Points on a hilly landscape, in no order, each with its height.
A climber steps from a point to the highest of its 5 nearest points, and stops where none of them is higher. Distance is the straight distance between rows; heights are no part of it.
q_418: [ 21   5  13 -16  38  -8   9  16 -41 -35  -9  32 -25  14 -14   6 -96 -35
  30  31 -40  41  51  -6  -1  -3   6  -7  17  21 -72 -10 -11  40   0  49
 -71   8  37 -15 -29  46  58   3  16]  (h 526)
q_632: [-24  22  -2  26  17 -15  15  -1   7  31  -7 -16 -19  17  27 -13  14   1
 -13  16  35 -17 -23 -28  -2  -6 -29  -5   2  -5  43   2  14  -3 -12 -32
  26  -5 -34 -34  -7 -19 -31  14 -25]  (h 834)
q_790: [ 35  38 -14 -15  11  27  14  11  13  -3   8 -12   3 -15 -21  26 -28  20
  -2  14  -5   0   7  22  13 -12   5   9  19   2 -17 -23 -37   5 -10  38
 -29 -26  16  32   5  25   5  -7  23]  (h 632)
q_800: [-41  23   4   8 -10 -26  17 -19  34  46 -23   9 -27  11  63 -14  28  -4
  15  -4  -2  -9 -23 -68 -40  -1 -25   3 -14  14  55  47 -11  -6 -35 -31
  36  26 -34  -6  -3 -16 -35  25 -32]  (h 302)
q_26: [ -3 -20   7 -11  10 -29  55 -15  -7 -13 -10 -13  -6   1 -39   6 -17 -14
  24  33 -21  29  24 -20 -33 -16  15  13   1  -5 -25  -3 -22   7 -40  38
  -8  14   0 -13 -19   9  39  16   8]  (h 652)
q_399: [ -2  13   2   0 -52  38 -58  24 -32 -29  81   6  36 -32 -19  16  35  35
 -69 -49  56 -18 -13  76  46  36  54   9   1  28  -4 -36  -1  -4  29 -14
  -9 -21  21  41  12 -14  -3 -32  50]  (h 734)
q_497: [ -3  19  -8  17 -43  32 -59  41 -29 -27  65  -7  22 -34 -14   7  49  37
 -86 -61  69 -41 -37  78  65  27  60  19  -1  27   1 -31  -2 -14  40 -12
 -10 -22   6  52   3 -17 -21 -42  31]  (h 733)
q_21: [ 47  14 -24 -20 -19  57 -26  -4  21 -25  38  -1  -8  -6 -26  16   7  16
 -14 -22  48   2 -18  71  37  31   2 -13  -1  -8 -18 -39 -14  23  27  -3
 -30 -20  35  35  -2  22  11  -9  32]  (h 660)
q_61: [-30  -9  22   8   8 -32  26 -24  -3  34 -42   6 -27  25  49 -14   9   6
  27  -1 -33   8 -32 -84 -44   1 -19 -12 -14  10  31  37 -15 -15 -23 -11
  29  30 -36 -15 -13  17   0  32 -31]  (h 389)
q_546: [-21  -4  13  28  -2 -13  34  -7 -15  32 -28  -6 -14  19  41   3   1   9
  15  16   2   8 -38 -73 -39  22 -23  -5  -3  -6  33  12 -14 -23 -18 -14
  18   7 -39 -20 -13  -3 -14  26 -27]  (h 235)
q_118: [  5   5   1 -17  22 -16  39   2 -23 -23   6  -6  -5 -19 -30   8 -48 -21
  28  24 -29  19  40  -7 -16 -17  23  13   9  11 -38 -20 -32  11 -28  33
 -44  -6   0  13  -1  17  18   2  28]  (h 592)
q_772: [  7   6  16   1  -9  21  15  16   4  40  13  -5  14  34  -1  -7   0   8
 -17  11  20  -5   1 -12  -4 -12 -29   3   1 -13  19   6  -7 -13 -19  13
  11 -10 -20 -19 -15 -15  -2  10  -7]  (h 806)
q_121: [-28 -21  24  13  24 -25  29 -23 -13  35 -51  -3 -15   9  26  -4  -9  -1
  33  16 -34  20 -36 -76 -30  20 -12 -14  -4  -4  25  21  -7  -9 -14  14
  22  10 -19 -14 -13  23  19  25 -24]  (h 643)
q_67: [-37  22   3   8 -13 -29   4 -25  27  41 -23   8 -12  10  51 -16  31   6
   5   3  10 -14 -22 -59 -28   0 -16   9 -14   8  66  31  19 -12 -28 -44
  37  26 -39 -15   1  -8 -38  17 -28]  (h 586)
q_242: [-12  12 -26  19 -28  36 -27  26  13  17  21 -11  12   6 -10  -1  19  -8
 -13 -44  40 -22  12  18   6 -32 -16 -14 -26 -26  38  10  11  -8  22 -19
  41  14 -11   8  22 -22 -30 -16  -5]  (h 747)
q_994: [  3  35  -6  -2 -50  49 -73  30 -45 -25  65  15  22 -35 -20  22  51  37
 -90 -62  68 -31 -24  83  60  34  50  11  -1  34   0 -42  -2 -14  32  -5
 -15 -13  10  46  10 -23  -7 -36  40]  (h 826)
q_359: [ 39  24  -6  -3  -8  46  -2   3  19   5   5  -3  18   4 -12  17 -18  23
   0  -8   0 -21   6  11  21  -3  -9   2  -8   0   2  -8 -12   4  11  14
  13 -23  -6  21  -8  24 -20 -11   4]  (h 383)
q_458: [-11  -3 -14  23 -44  28 -54  32 -14 -34  54 -23  31 -39  -6   9  58  37
 -85 -38  47 -33 -21  51  50  21  50   9   1  23   0 -35  -3  -8  41 -31
  10 -13   8  43   5 -21 -19 -28  39]  (h 681)
q_570: [ -7  -9  18  17  75 -72  28 -15  25  28 -41  10 -16  13  11 -20 -55 -29
  59  64 -84  46   1 -36 -54 -14  -3 -38  29   1  -6  28 -13  19 -21  26
  12  38  12 -47   2   6  46  30 -52]  (h 746)
q_334: [-13 -24   8   2  49 -35  41 -17   5 -15 -31 -10 -16  36 -15   2 -51 -27
  32  51 -54  43  32 -14 -40 -21  16   7   5 -13 -41  -2 -20  38 -20  31
 -10  30   5 -44 -30  17  62  10 -31]  (h 614)
q_866: [-19 -26  24   8  54 -71  12 -30  20  43 -68   7 -10  10   2 -30 -27 -17
  57  39 -64  32   0 -64 -42  -6   2 -41  18  -6  11  40   5  14 -34  33
  24  21  -9 -41   0  22  39  31 -44]  (h 821)
q_862: [-28   9   9  14   3 -11  21  -7  -6  35  -9 -15 -13  18  38   2 -14   5
  -7  17   7  -8 -31 -63 -29   8 -29   1   6   6  41   4 -13 -20 -25 -22
  20   0 -46 -27 -14 -19 -28  27 -36]  (h 602)
q_763: [ 19  13   7 -16   3   5  35   0   9   8  11 -11  14  -6 -22  17 -18   9
   5  12  -5 -12  21  -7  -3 -13   3  18  12   8  -1  -4 -14  -6 -28  33
  -8 -23  -4  19  -2  23   2   5  20]  (h 907)
q_822: [  27   -4   22  -30   58  -25    5   12  -39  -35   -7   32  -28   10
  -22   11 -109  -23   35   51  -53   46   58   -8   10  -11   -8    0
   35   13  -71   -1  -12   51    0   61  -69   13   66  -36  -11   73
   63   11  -13]  (h 529)
q_673: [ 10  20  -6 -34  28   5  20  -2 -34 -27  10  -8  -8 -23 -11  11 -62 -22
  19  16 -25  25  38  14  -3   1  21   7  21  14 -40 -17 -35  -2 -13  39
 -67 -10  15  12  -6  11  27  -9  35]  (h 583)
q_402: [ 52  20 -31 -32  -4  44 -15   2  29 -27  30  -1  -7  -5 -23  30 -10  28
  -8 -10  30  -1 -18  70  44  15   5   2  -3 -11 -21 -45 -20  41   9  10
 -38 -27  38  23  -5  16  16  -8  29]  (h 603)
q_855: [  53   14   -9  -42   50    8   22   -5  -42  -69    9   38   -9   -9
  -27   22 -103  -23   34   47  -19   61   36    7   13   16  -13   20
   10   22  -98   -5    3   31   -7   44  -77   18   63  -10  -17   54
   40    3    6]  (h 432)
q_23: [-23 -42  43   1  41 -51  14 -46  15  58 -69  14 -13  15  22 -41   2  -8
  50  10 -75  24  -6 -91 -48  -8  -4 -36   0  14  18  56   9   6 -24  24
  35  32 -11 -32 -10  16  22  33 -32]  (h 797)
q_635: [ 37  18 -23 -59  53  40  16 -17 -41 -44  19  23   3 -16 -20  21 -55 -23
  -1   8   0  34  36  36  20  25  18  13  16  28 -70 -32 -36  10 -21  31
 -64 -11  48  -4   8  -3  28 -22  25]  (h 566)
q_645: [ 41  27  -5 -20 -53  48 -34  -8 -12 -19  64  22   4 -18 -43  24  15  25
 -20 -16  56  -5 -17  89  47  35  26  13  -8   3 -26 -38  -1  25  18 -20
 -18 -19  33  29   4  11  28 -17  35]  (h 683)
q_785: [-12  14 -27  31 -49  19 -55  37   7 -42  44 -19  42 -45  -4   2  68  43
 -74 -48  55 -50 -34  60  61   7  50  30 -16  25   6 -25   1 -27  31 -32
   6 -29   1  49  19 -23 -42 -31  20]  (h 667)
q_54: [-12 -19  13  -5 -15 -15  37  -8  -9  12 -18 -17  -2  22  -3   8  -6   9
   1  32  -2  30 -14 -35 -26  -1 -10  11  11 -12   0   8  -6 -22 -33  30
  -4  -6  -7 -31 -21   0  22  17 -11]  (h 715)
q_600: [  6  13 -31   9 -17  56 -26  11  18 -19  37 -14  17 -18   0  11  26  17
 -13 -23  18 -34  11  38  31   2  -3  -8 -12  -9   9 -20  -3   1  38 -25
  49  -2  -5  38   7  -5 -21 -25  13]  (h 442)
q_142: [ 10   3  31 -14 -14  -5  39  10  -3  12  11 -14  11   8 -29   8  -8  14
   7  13  -8  -4   8 -16 -13 -25  -3  14  12 -10 -10   5 -14 -18 -39  38
  -1  -6  -5 -13 -11  10  12  20  10]  (h 812)
q_459: [ -4  -1 -18  18 -55  29 -35  16  23 -37   8  -4  49 -44  23   3  82  29
 -52 -40  38 -30 -27  46  26  -2  23  26 -19  14  26   4  15 -59  30 -35
  33 -20   6  47  25 -31 -37 -33  -7]  (h 647)
q_971: [-32 -31  45   1  28 -52   9 -38   1  54 -59   1 -13  13  23 -24   3  -9
  46   1 -60  22  -4 -92 -34  -5  -7 -21  -5  -4  25  35   3  -2 -19  26
  25  32 -24 -26 -15  18  31  27 -31]  (h 791)
q_331: [ 38  19 -23  -9  -6  48 -15  -1  28 -25  14  -9   2 -18 -15  19 -16  26
 -14  -3  -3  -7  -5  45  29  11   4   0  10  -1  -6 -26 -18  18  19  26
 -20 -32  21  26  -6  25  -7  -9  14]  (h 355)
q_714: [  50    2    0  -35   63  -22   10   15  -44  -45   -4   43  -13   -1
  -30   42 -108  -12   32   48  -43   63   52   -5   18   -3  -18   31
   17   24  -96   -7  -14   40   -3   65  -87   29   72  -25  -17   69
   42   13  -19]  (h 484)
q_572: [-11   7 -26  17 -27  24 -20  19   6  -5  20  -5  22 -24   0   4  50   8
 -21 -38  32 -34   4  31  16 -23 -16   8 -32 -17  20   2  16 -12  27 -28
  51  19  -5  31  27 -18 -24 -24  10]  (h 639)
q_468: [-22 -24  15  22  29 -52  16 -39   5  36 -72 -11  -6  16  15 -14 -24 -11
  37  49 -62  46 -18 -55 -46  -5  -2 -31  -3  -8   8  13 -10   7  -7  39
  15  16  -2 -30  -8  23  43  14 -36]  (h 875)
q_851: [ -3 -16  26   9  74 -65  54  -2  14  11 -43  12 -24  30  22 -18 -73 -44
  66  70 -99  31  10 -40 -54 -12 -12 -39  47 -11 -27  28 -11  10 -25  24
   8  43  29 -53   2   1  53  44 -54]  (h 662)
q_460: [  5 -27  55   6  62 -76  28 -33  23  45 -45  14 -35  24  -8 -60 -26 -25
  78  51 -83  33  14 -76 -72 -14  -6 -50  41   4   4  75  17  16 -33   9
  54  41  -4 -63  -2   5  29  61 -43]  (h 656)
q_538: [-12 -22 -16  20 -46   9 -27  33  11  13  13   0  29 -28  13  -5  70 -10
 -21 -43  48 -31 -22  32  14 -19 -21  -1 -30 -31  48  17  27 -42  34 -37
  36   1   1  38  31 -41 -37 -20  19]  (h 607)
q_153: [  42    8    1  -33   52   -3   12    2  -53  -55    1   37   -8   -3
  -22   15 -100  -19   40   33  -32   60   49    0    8    1  -16   14
   15   17  -95   -1  -21   34   -3   44  -82    9   54  -14  -17   59
   56    5   12]  (h 470)
q_705: [-37  24 -15  27   3 -20   0 -21  27  39 -16 -11 -17  10  36 -19  33  -5
 -12  11  23 -29 -14 -30 -11  -8 -25  12 -15   8  57  25  34  -3 -18 -52
  27   8 -43 -24   7 -20 -42  -4 -19]  (h 874)
q_112: [-33   7  21   4   0 -39  23 -12   6  27 -29   2 -13   9  47 -12   5  -2
  20  -3 -23   0 -36 -86 -42   5 -24 -10 -10  11  46  23 -21 -11 -23 -36
  25  24 -36 -11  -3   2 -17  23 -27]  (h 54)
q_374: [-18 -28   8  35 -48  -3 -35   5   5  27   0  -1   7 -21  24 -24  79  -3
 -33 -51  42 -43 -34  22   6  -7  -5  -2 -11 -22  58  14  65 -52  31 -57
  16 -33 -31  25  33 -35 -67   0  10]  (h 511)
q_393: [ 33  25 -26 -52  37  26   2   0  -3 -11  21 -12  -4 -16 -22  22 -30  16
  -4  15  -3   7   1  43  26   0   4   8  27  19 -25 -25 -50   4 -26  49
 -53 -19  29  13   3  -6  -3 -19  25]  (h 560)
q_141: [   0  -18   49    2   65  -90   51  -31   29   34  -56   16  -49   44
  -12  -48  -38  -15   86   63  -99   32   14 -105  -67   -8  -11  -39
   65  -10  -14   63   30   26  -45   12   25   53    6  -77   -8  -12
   28   63  -43]  (h 515)
q_614: [-21 -21  -7   8 -53 -14 -29 -24  13  35 -31  -1 -22  16  35 -26 101  13
 -12 -40  28 -56 -15 -15 -16 -14 -21   6 -25  -9  47  23  70 -29  23 -67
  24 -10 -61  -4  20 -30 -81 -12  -1]  (h 628)
q_976: [  4   3  -3 -21  28  -5  11  12 -43 -32  17  10 -18  -8 -26   0 -71 -32
  35  18 -26  27  47  -4 -13  -6   9 -10  13  14 -48 -22 -30  13 -10  36
 -58  -9  15   4 -18  27  28 -10  21]  (h 577)
q_463: [-19 -14 -18  23 -17 -18 -16 -14   9  45 -22 -14 -10  -7   5 -15  62  -6
 -16 -17  48 -36  -8 -10  12 -10 -21   0 -25 -22  62  21  53 -11  25 -40
  27  -7 -27  -5  25 -28 -54  -5   2]  (h 769)
q_499: [ -5  -6 -24  17 -47  18 -27  29  10 -16  26 -12  41 -32  18   7  79  24
 -31 -42  47 -28 -11  38  18  -5  -4  10 -27  -7  20   7   9 -41  28 -38
  42   8  16  44  30 -31 -32 -29  10]  (h 625)
q_709: [-21 -16 -14  30 -23   4 -26  21  15  25  -4  -7  15 -17   8  -8  48  -9
 -16 -44  54 -25  -7   9  14 -15 -20  -3 -25 -39  52  19  40 -25  25 -26
  28  -3 -21   8  28 -34 -44 -12   9]  (h 682)
q_95: [-22  25   5  20   5 -21  15 -18  14  34 -16  -1 -21  20  49 -13  16   1
  -6   8  12 -19 -16 -43 -27  10 -19   6 -21  14  60  18   0 -13 -25 -48
  25  10 -30 -10  -7 -14 -39  16 -43]  (h 597)
q_114: [ 20  29   9   3 -16  35  11  13  12  18  14   2  24  25 -24   1  -6   9
  -7 -10   7 -23  23  -2   9 -18 -21   9  -2  -6   7  -1  -5  -9 -12  22
  26 -13 -13   0  -1   9 -17  11 -13]  (h 779)
q_679: [-13 -32  -4  11 -60 -21 -34 -20   7  19 -18   4  -3  11  37 -37 101  15
 -25 -55  22 -53 -34   1 -21  -8  -9  -2 -18 -12  50  21  63 -47  31 -87
  32 -13 -72   8  28 -52 -99  -5  -5]  (h 545)
q_34: [ 27  13  -5   2 -46  51 -42   6 -12 -27  61   4   9 -21 -18  23  19  23
 -34 -28  60  -7  -9  72  41  41  24 -11   4   8 -29 -45   0  12  36 -30
 -23 -23  27  27   6  -6  15 -14  42]  (h 688)
q_405: [  0   5 -16   6 -37  46 -48  23 -10 -32  53 -14  11 -20  -4  21  36  24
 -43 -38  42 -21 -13  49  43  37  28 -13  -3  11   2 -40 -16  -2  35 -35
  29 -17   8  47   3 -19 -17 -19  35]  (h 666)
q_958: [  7  19  -2  15  -9  45  -5  31  14  28  17  -5  13  22 -14  -5  18  -4
 -23 -29  12 -17  15   9   2 -31 -37   4 -22 -19  24  -3   2   9  12 -10
  33  10 -17  -2   1 -20  -7  -3  -9]  (h 799)
q_511: [  7  13 -23   0 -13  58 -24  18  21   7  19   4  22   5 -10   8  13   3
  -8 -29  10 -31  17  17  15 -17 -16   3 -14 -23  15  -9   7   5  20  -7
  44  -5 -18  20   0  -5 -26 -20   0]  (h 646)
q_471: [-54  33  -1  19 -30 -24   2 -21  38  54 -40  14 -13  24  64 -32  52 -14
  -7   4  10 -36  -6 -51 -34  -3 -28  -2 -22  15  64  33  28  -3 -29 -56
  34  18 -31 -13  12  -3 -53   3 -28]  (h 762)
q_734: [-13 -10  17  -8  40 -22  35  -4  -6 -22  -2 -10 -21  11 -32   8 -59 -31
  34  26 -32  20  42 -12  -8 -22  30   9  -3   9 -36 -20 -16  36 -20  43
 -39  10   3 -15 -26  26  38   7  10]  (h 538)
q_233: [  1 -36   4  21 -47  -4 -45  -8   1  20   1   2  12 -11  33 -43  86   6
 -25 -72  36 -47 -44  17 -10   1   0   5 -16 -14  52  18  72 -54  27 -81
  28 -35 -66  28  22 -49 -81   4   3]  (h 516)
q_583: [-24 -17   6  -3  20 -38  44 -17   1 -11 -23 -23  -7  30 -37  14 -21 -24
  35  38 -29  40  21 -24 -36 -11   9   8   1 -11 -32  -4 -16  21 -37  43
 -11  27  -1 -28 -22   2  56  10  -9]  (h 823)
q_718: [  1  -9  15 -23 -21  -2  35   4  -5  25  -4 -16  13  20  -6   3  -8   8
  -9  31  13  15  -3 -30 -31   1 -11  12  11 -10  -1   5  -3 -24 -32  29
   0 -13 -18 -21 -22  -6  16  26 -10]  (h 770)
q_137: [ -5 -25  37 -12  60 -36  63  -5   1 -24 -27  13  -6  35  -5   7 -82 -28
  41  56 -91  27  49 -19 -10  -5  10   1  26   8 -65  -4 -12  44 -11  33
 -10  19  32 -53 -40  21  61  29 -45]  (h 593)
q_265: [ -33  -32   40  -12   18  -48   10  -28    0   48  -57   -2  -13   21
   35  -36    9   -9   48  -14  -48   13  -17 -105  -41  -10  -10  -17
   -7   -2   32   48   -1  -10  -19    2   31   42  -18  -19  -21   15
    3   16  -27]  (h 786)
q_962: [ 20  29 -15 -29  15   6  19   2   3 -14  17 -16  -6 -23 -16  20 -45   7
   6  20 -24   6  27  23   8  -2   7   1  30  17 -18 -19 -49   3 -24  45
 -53 -23  12  26  15  19  -1  -8  37]  (h 575)
q_992: [  0  22  -1   8 -10  29   2  26  -1  30  13   0  11  29  -6  -3   2  -9
 -23 -13  27 -19   6   0  -3 -21 -31   5  -4 -18  17   4  -4   0 -10  -3
  30   3 -15  -5   0 -16 -17   9 -19]  (h 814)
q_746: [ 30  19 -32  -5 -20  63 -36   9  19 -20  15 -15   7   0 -16  15  -3  33
  -3  -4  20 -25 -10  37  43  23   3 -10  -6  -7  -2 -38  -6  19  33   1
   6 -29  16  21  -3  17 -11  -9  26]  (h 457)
q_113: [-33  19 -20  32 -14 -18  -9 -33  32  50 -37  -3 -16   7  39 -20  57  14
  -6  -4  29 -40  -8 -30   1   1 -22  11 -20   5  72  17  53  -2   7 -44
  31  -2 -46 -19  15 -24 -59  -8 -15]  (h 836)
q_313: [ 38  18 -19 -52  39  21  14 -11 -53 -51   1  28  -6  -8 -16  14 -76 -36
  23  37 -17  49  45  10   4  20   3   1   8  15 -83 -19 -28  16 -20  34
 -55  -5  58  -9 -17  24  43  -6  28]  (h 589)
q_41: [-12 -29   2  31 -38 -12 -28   1  19  25  -8  -8  -5 -10  12 -24  73  -7
 -19 -24  37 -40 -26   4  18  -9 -26  -4 -16 -23  63  13  69 -27  32 -52
  19 -17 -23   9  33 -30 -58 -13  24]  (h 619)
q_213: [-16 -31  -4  25 -47  -1 -34  24  13  12  10  -1  27 -30  18 -22  69  -9
 -23 -51  56 -30 -34  33  13 -13 -17   2 -13 -31  55  22  48 -56  33 -36
  23 -14 -11  27  44 -29 -51  -9  12]  (h 596)
q_466: [ -1 -21  16  -3  66 -45  50  -4  16 -13 -41   4 -21  40  12  -4 -57 -28
  44  55 -98  41  33 -27 -45 -10  -4 -23  27  -6 -53  12 -28  32  -2  25
   4  40  29 -52 -32   0  66  20 -64]  (h 671)
q_633: [  7 -14  34   4  53 -31  37   6 -12 -37  -6  20 -21  30 -23  -1 -82 -31
  31  32 -79  26  53 -16  -8  -9  19   3  21   5 -52 -12 -20  40  -6  35
 -41  15  15 -38 -47  37  56  18 -13]  (h 509)
q_998: [-21 -31 -17  32 -45  -8 -25  19   6  25   6  -7  13 -20  10 -17  62  -3
 -18 -40  53 -32 -28  21   9 -17 -19  -1 -23 -30  59  13  50 -43  33 -43
  27 -19 -12  33  39 -39 -52 -11  14]  (h 594)
q_256: [ 26  14 -15   0 -36  60 -34   3  10 -24  38 -10   2 -12 -10  23  10  26
 -29 -25  40  -6 -17  49  44  36  11 -29 -10  -3  -3 -26  -1  20  48 -21
   2 -21  13  37  -2  13   3 -17  42]  (h 659)
q_750: [ 60  34 -13 -37   4  41 -18  -8  17 -28  30  15  -1  -3 -36  32  -4  22
 -18 -15  27   0 -17  79  46  14  19  21   4  -5 -31 -32 -34  27  -5  11
 -46  -8  47  15   8  17  12 -22  24]  (h 615)
q_249: [-11  -7  12 -17  23 -24  37  -3 -17 -15   4  -8  -6  -3 -44   6 -39 -14
  41  24 -17  31  26 -19 -25 -25  22  20   8   4 -29 -16 -29  19 -37  34
 -22   2  -7  -4 -10  11  35  -3  20]  (h 618)
q_515: [-11 -44   3   1  12 -35  26 -30   4   5 -42 -24 -14  25 -16   9 -19  -9
  25  41 -21  50 -11 -32 -44  -4  12  -7 -14 -15 -11  12  -8  16 -25  40
  -1  19   0 -35 -20   7  49  11 -25]  (h 713)
q_228: [-23 -26  -8  10  35 -49  31 -21   9  14 -52  -6 -12  16  -3  -8 -34 -24
  35  58 -44  57   6 -20 -54 -12   1  -6   3 -22 -23  20 -12  22 -16  35
  -2  28  14 -32 -14  -2  51   7 -38]  (h 870)
q_970: [-10  -5 -21  18 -38  35 -38  15   3 -39  41 -11  39 -37   3  18  63  29
 -34 -29  32 -35  -9  38  46  13  20  11 -20  10  21 -23   5 -16  42 -49
  49  -4  -2  37  15 -29 -30 -34  20]  (h 631)
q_15: [ 45  15 -17 -53  28  38   4   0  11 -20  25  11 -11  -2 -31  23 -12  16
  -7 -11  21   1 -13  70  45  10   9  20   8  -3 -34 -38 -35  36  -7  29
 -57  -3  38  10   0  14  16 -24  12]  (h 555)
q_299: [-14 -20   0  11  63 -54  26 -14  15   8 -61   4 -11  27  10 -14 -49 -28
  40  60 -71  57   9 -22 -52 -17   4 -22  21  -6 -12  20 -14  23 -16  30
  -1  39  18 -43 -15   2  64  15 -54]  (h 767)
q_381: [ 19  20 -21   3 -14  62 -25   8  19 -20  20   3  20  -9  -9  16   6  18
  -8 -29  10 -28   7  23  30   8  -6  -3 -25  -8  -5 -22 -15  12  37  -6
  32  -8  -6  33   0  17 -14 -17  16]  (h 344)
q_424: [-15   0 -36  16 -38  32 -32  21   9 -28  25 -14  35 -36   2   7  57  13
 -21 -43  27 -29  -2  20  28  -5   9   6 -26  -5  16   3   1 -28  36 -30
  50   9   5  45  24 -22 -35 -32  16]  (h 590)
q_280: [ 20  15  15  -8 -15  29  28  16   5  22  11  -4  24  14 -23   7  -2  16
  -5   3   1  -4  25  -4  -8  -9 -11  20   6   2   0   3 -15  -7 -27  31
  13 -19 -23  -2 -14  18  -2  17  -1]  (h 805)
q_597: [-21 -18  12  10  -5 -15  44  -1 -15  21 -27 -21  -9  25  23   4  -1  -1
   2  26  -3  26 -38 -53 -23  24 -20  -8  11 -14  16   8  -5 -36 -24  12
   8  -7 -28 -21 -14   4  11  20 -15]  (h 514)
q_164: [  12    9    5  -18   38   -9   16    9  -41  -36    0   22  -20   -1
  -15   13 -101  -39   41   22  -38   33   46    6    4   -9   14  -11
    6   18  -62  -13  -15   27    1   36  -63  -14   19   -5  -17   34
   42   -1   10]  (h 549)
q_17: [  4  14 -21   3 -52  51 -64  20 -16 -29  60 -14  22 -26 -15  19  26  28
 -54 -33  53 -23  -6  50  58  46  28 -17   2  14  -9 -47  -6   3  44 -25
  12 -19  20  33   5 -21  -2 -21  49]  (h 687)
q_231: [-10 -26   6  -8  27 -37  39 -32  -9 -23 -16  -7  -9  23 -33  -3 -25 -16
  26  32 -31  29  28 -18 -35 -23  15   4   0  -3 -35  -7 -15  33 -36  24
 -17  23  -9 -31 -25  13  50   7  -7]  (h 595)
q_476: [ -7   1 -19  18 -50  24 -41  31  20 -46  44 -11  38 -42  12   8  68  33
 -68 -45  52 -38 -31  53  54   7  41  38  -8  21  11 -21  15 -22  30 -40
  19 -20   9  47  20 -25 -39 -40  21]  (h 665)
q_690: [-29  17  -3  34   9   7  -6  21   8  43   8 -18  -9  13  14  -8  17  -7
 -25 -19  43 -22 -10  -7  -3 -17 -29  -9  -9 -16  48   2  17   3  -6 -33
  21 -10 -29 -22  -1 -25 -29   1 -11]  (h 820)
q_36: [-11 -21  -7  35 -61  -1 -46  21  11  19   3  -3  28 -35  38 -27  78   2
 -36 -52  42 -34 -55  40   7 -16 -13   2 -19 -18  60  27  47 -65  36 -38
  16 -29 -15  37  42 -41 -59 -14  11]  (h 559)
q_949: [-12 -20  12  26 -54   7 -44  12   8   8   8  12  31 -27  36 -31  80   1
 -47 -64  35 -43 -48  26   8   2  10   2 -16 -14  59  21  59 -63  40 -67
  18 -43 -57  29  40 -50 -74   5   2]  (h 530)
q_440: [-38 -27  -9   5 -66 -24 -38 -28  11  37 -39  -2 -21  30  50 -35 106   8
 -23 -43   6 -62 -15 -17 -27  -7 -22   3  -9 -10  56  28  61 -18  22 -56
  33   2 -75  -3  23 -46 -86 -18  -2]  (h 567)
q_638: [   9  -23   53  -10   49  -45   41   22  -20  -29   -8   23  -29   28
  -10   21 -106  -22   30   61  -73   31   58  -18   17   -9   -1  -10
   39   25  -71    2  -19   60  -15   50  -62    7   65  -44  -17   60
   77   24  -23]  (h 548)
q_176: [ 16  11  -7   2 -56  48 -46   8 -23 -28  68   8  13 -28 -20  20  31  32
 -46 -36  64  -6 -18  70  47  50  36  -7   0   7 -23 -33  -4   2  35 -25
 -13 -24  24  32   9  -4  21 -26  41]  (h 696)
q_158: [ 43  19 -12 -52  58  27  19  -3 -52 -61   2  29  -1 -15 -32  26 -84 -28
  30  30 -16  46  25  17  18  38  -1  25   6  24 -95 -11 -11  17 -16  32
 -67  -3  52 -18  -7  37  41  -2  14]  (h 837)
q_939: [ 28  33 -20 -58  43  29  14 -11 -25 -26  17  -4  -6 -13  -5  15 -46  -9
  -7  19  -3  34  16  33  23  16  18   7  15  16 -49 -25 -42   5 -29  41
 -67  -6  33  13   7 -12  18 -15  30]  (h 576)

Where does a climber stop that starts at each point below?
q_511 => q_705
q_331 => q_994
q_746 => q_994
q_374 => q_705
q_638 => q_468
q_546 => q_468
q_233 => q_705

Two climbers start at each pair of points below. Name the first point that both come to, or write -.
q_499 / q_538 => -
q_424 / q_572 => -
q_679 / q_998 => q_463
